Each scene shows the same named points in several views. A view is turned or mirrored, shifted and resized as a whole, has a little noise and may leave points out.

Scene 1
View 1
q210: [ -2  -9   7  -3  -2 -19 -15  -6   5   7   5  -1   0  -5  -1 -10  26  -5
  -5 -14  -8]
q509: [ -2 -10   8   1  -1 -16 -17  -5   5   7   2  -2  -3  -6  -1 -12  24  -8
   0 -14  -6]
q610: [-10  -3  13   2  -7 -34  -4   1  14 -13   0  -5   4  -4 -10  -7   6  12
 -12  -8   4]
q265: [ -4  -8  12  13  -2 -24 -21 -11   7  -1  -6  -2 -11   1  -4 -20  27  -9
   6 -19  -2]
q559: [ -3  -8   7 -12  -4 -22  -7   0   7   5  11  -1   8  -7  -3  -3  20   3
 -15 -10  -7]
q267: [ -5 -15  14  16   0  -4 -20   2   6  -4  -5 -13  -9 -14  -1 -13   7  -7
  17 -10   7]
q72: [ -7 -13  14  11  -1 -13 -15   1   8  -6  -3 -10  -3 -12  -4 -10   6   0
   8  -9   6]
q747: [ -6 -10  11   1  -3 -16  -9   3  10  -2   3  -8   3 -11  -4  -6   8   3
  -2  -7   2]
q143: [ -5 -14  12   4  -1  -7 -13   5   7  -1   3 -11   1 -15  -2  -7   6   0
   5  -6   4]
q777: [  0 -12  10  10   0 -15 -24 -10   3   6  -3  -1 -11  -3   0 -18  30 -15
   9 -20  -6]
q791: [  0 -13   6  -7   0 -10 -15  -2   2  14  10  -1   3  -9   1  -7  25  -8
  -4 -12  -9]
q549: [ -4  -8   8  -7  -4 -19  -8   2   8   3   9  -4   6  -9  -3  -3  15   4
 -10  -9  -4]
q657: [-11  -7  15   6  -5 -23  -4   7  14 -16  -1 -11   4 -12  -9  -5  -4  14
  -4  -3  10]
q510: [  2 -11   6  -2   0 -17 -22 -12   2  16   5   4  -5   0   3 -15  40 -17
  -2 -21 -14]
View 2
q72: [  2  11 -22 -16 -11   7   1  13  19  13  -6 -10  -3 -21   6   5 -16  23
  -3   4  -4]
q657: [ 18   8 -15  -8 -16  -9  -5   5  27  27 -11   0 -19 -25   5   2  -8  17
   6  19 -18]
q549: [ 21   6  -9  -1  -4  -2   7   0  16  -5  -3 -13 -16 -17   7  -8 -17  -7
  -9  11  -7]
q509: [ 15   3 -12 -13   2   7   5   6  13 -10  -3 -23  -8 -15   3  -4 -25   0
 -14   3   3]
q747: [ 13  10 -15  -6  -9  -1   4   5  19   7  -6  -8 -11 -19   7  -2 -15   7
  -3  11  -8]
q777: [  4   2 -16 -26   7  19   2  13  11 -14  -2 -33   2 -15   3  -1 -34   9
 -19  -7  14]
q510: [ 11  -1 -11 -23  15  17   7   9   8 -30   1 -39  -2 -11   2  -8 -39  -7
 -28  -9  18]
q143: [  3  18 -20  -4 -13   6  10   9  16   6  -1  -6  -2 -17   7   2 -12  15
  -3   7  -4]
q267: [-10  17 -28 -18 -12  16   5  18  16  10  -3 -13   6 -19   6  10 -16  33
  -5  -2   2]
q210: [ 15   1 -11 -15   5   7   3   5  13 -15  -2 -26  -9 -15   4  -7 -29  -4
 -17   3   5]
q559: [ 26   3  -6   0   1  -3   7  -3  16 -12  -2 -17 -18 -15   6 -12 -22 -16
 -13  12  -5]
q265: [  7  -5 -16 -36   6  15  -9  15  18  -3  -9 -35  -3 -21   0   2 -35  15
 -15  -5   9]
q791: [ 12   8 -13  -4   4   9  13   3   9 -21   4 -22  -4 -11   7  -7 -25 -10
 -20   0   7]
View 3
q549: [  2 -25  -7  16 -15  24  -4  18  -2  -6  -9 -14 -17   6 -24  -9  12 -17
 -12 -20  -2]
q509: [  3 -11  -5  29   7   7   4  19  16 -11  -5 -10  -1   4 -11 -14  21 -15
 -19 -10  -2]
q559: [  0 -27  -7  21 -15  24  -3  13  -5  -9 -11 -24 -24  11 -18 -10   8 -14
 -14 -18   2]
q747: [  7 -22  -4  10 -15  23  -3  28   5   0  -6   1  -3  -5 -31  -8  18 -24
 -13 -25 -10]
q210: [  6 -14  -7  31   2   5   3  13  11 -13  -1 -14  -6   7  -9 -14  19 -13
 -17 -13   2]
q777: [  5  -5  -5  35  21  -1   7  22  26 -13  -3  -9   6   2  -5 -18  27 -15
 -23  -4  -2]
q791: [  5 -16  -9  35  -7   5   0   5   4 -14   6 -16  -9  12  -7  -9  17  -8
 -15 -15   6]
q265: [  2  -4   0  23  30   7   7  39  37  -6 -17  -5  12  -8 -14 -23  30 -28
 -25  -2 -14]
q657: [  3 -28   0  -7 -23  39  -5  43   4  11 -19   8  -1 -12 -48  -8  16 -35
 -11 -31 -21]
q610: [ -5 -27   0  -1  -7  40  -6  41   4   4 -33 -12 -16  -5 -40 -14  10 -31
 -13 -20 -17]
View 4
q510: [  5  10  -5  -3 -15 -12  17  -3  12   2   1   1  -3   5 -13  48   0  24
  11  -9  -2]
q509: [  0   8  -8  -1 -13  -4  16  -5  10   9  -1   1   0   9  -3  26   4  16
   8  -7  -5]
q267: [ -6   4 -21  -4   2  -8  20  -7   7   8   6  -3  -3   7  10  -1   5   3
   4  -1  -2]
q610: [ -3   9  -8   2 -25  13   6 -16   8  33 -10  -2   5  23   5   4  13  11
  10 -10 -17]
q777: [  2   7 -12  -5  -9 -11  18  -5  13   6   4  -1  -5   6  -7  31   3  15
   9  -8  -2]
q210: [ -1  11  -4   0 -17  -2  14  -5   8  11  -4   3   3  11  -4  29   3  20
   9  -8  -7]
q791: [ -5  11   0   2 -13  -5  16   1   2   2  -6   8   7  10  -1  31   3  24
   7  -5  -5]
q549: [ -5  11   0   4 -19   5  12  -5   1  15 -11   5  10  17   4  17   7  20
   8  -7 -12]
q747: [ -6   9  -8   2 -13   5  13  -7   3  17  -7   2   7  16   9   4   9  12
   6  -4 -10]
q265: [  5   6 -18  -9 -12  -8  16 -12  18  16   6  -6  -9  10  -9  27   5   9
  10  -9  -6]
q559: [ -5  13   4   6 -23   6  10  -4   2  15 -13   6  11  18   1  25   7  25
   8  -8 -11]
q72: [ -6   6 -17  -1  -5  -2  15  -9   6  14   1  -2  -1  11  10   0   8   6
   5  -3  -7]
q143: [ -9   7 -10   3  -6  -1  17  -4   1   9  -3   2   5  12  12   2   7  10
   4  -1  -6]
View 5
q72: [  8  -3 -10  15   7  -5  13 -18 -13   6  -3   8  33   1 -11 -22   3 -24
 -10  -1   5]
q143: [  4  -7  -9   8  11  -5   7 -18  -5  16  -8   7  29   1 -12 -18   6 -13
 -10   2   9]
q549: [  8 -15 -11 -12   1 -13  10 -13  -6  25 -12  -3  32  -3   4 -30  26 -15
 -21  -7  -4]
q267: [  4  -3 -11  27   2  -1  11 -16  -9   5   2  11  27   0 -19 -18  -2 -26
  -5   4   9]
q509: [ -1 -18 -13   8 -13  -6   9  -9  -2  22  -2  -1  25  -9  -5 -29  22 -24
 -16  -1  -2]
q747: [ 10  -7  -9  -1  10  -9  10 -17 -11  15 -10   4  34   2  -4 -22  12 -16
 -14  -4   4]
q777: [ -4 -18 -15  17 -23  -3   8  -6   1  19   4  -2  22 -13  -8 -31  20 -32
 -14   0  -2]
q510: [ -9 -26 -16   9 -30  -6   3  -1   9  31   2  -9  17 -18  -3 -36  32 -29
 -20   0  -5]
q265: [  2 -12 -15  18 -23  -6  15  -7  -9   9   5  -1  29 -12  -7 -36  19 -41
 -16  -5  -7]
q559: [  6 -19 -12 -17   2 -13   7 -11  -2  30 -13  -5  30  -4   5 -29  30 -11
 -23  -5  -3]
q210: [  1 -19 -14   0 -12  -9   8  -9   1  24  -4  -5  27  -9   0 -32  25 -22
 -18  -3  -4]
q610: [ 20  -3 -10 -13  12 -15  19 -19 -24   8 -14   1  46   2   7 -32  18 -24
 -20 -14  -6]
q657: [ 23   5  -8  -5  28 -12  20 -25 -28   0 -15  11  48  11  -2 -22   3 -19
 -14 -11   3]
q791: [ -3 -23 -13   0  -8  -7   1  -9   7  32  -6  -4  20  -9  -4 -25  26 -13
 -18   2   2]

Which points are out of place in each view (at most two, in the order of its rows)? Write - if all are in place.
view 1 | q777
view 2 | q509
view 3 | q210, q265
view 4 | -
view 5 | q549, q657
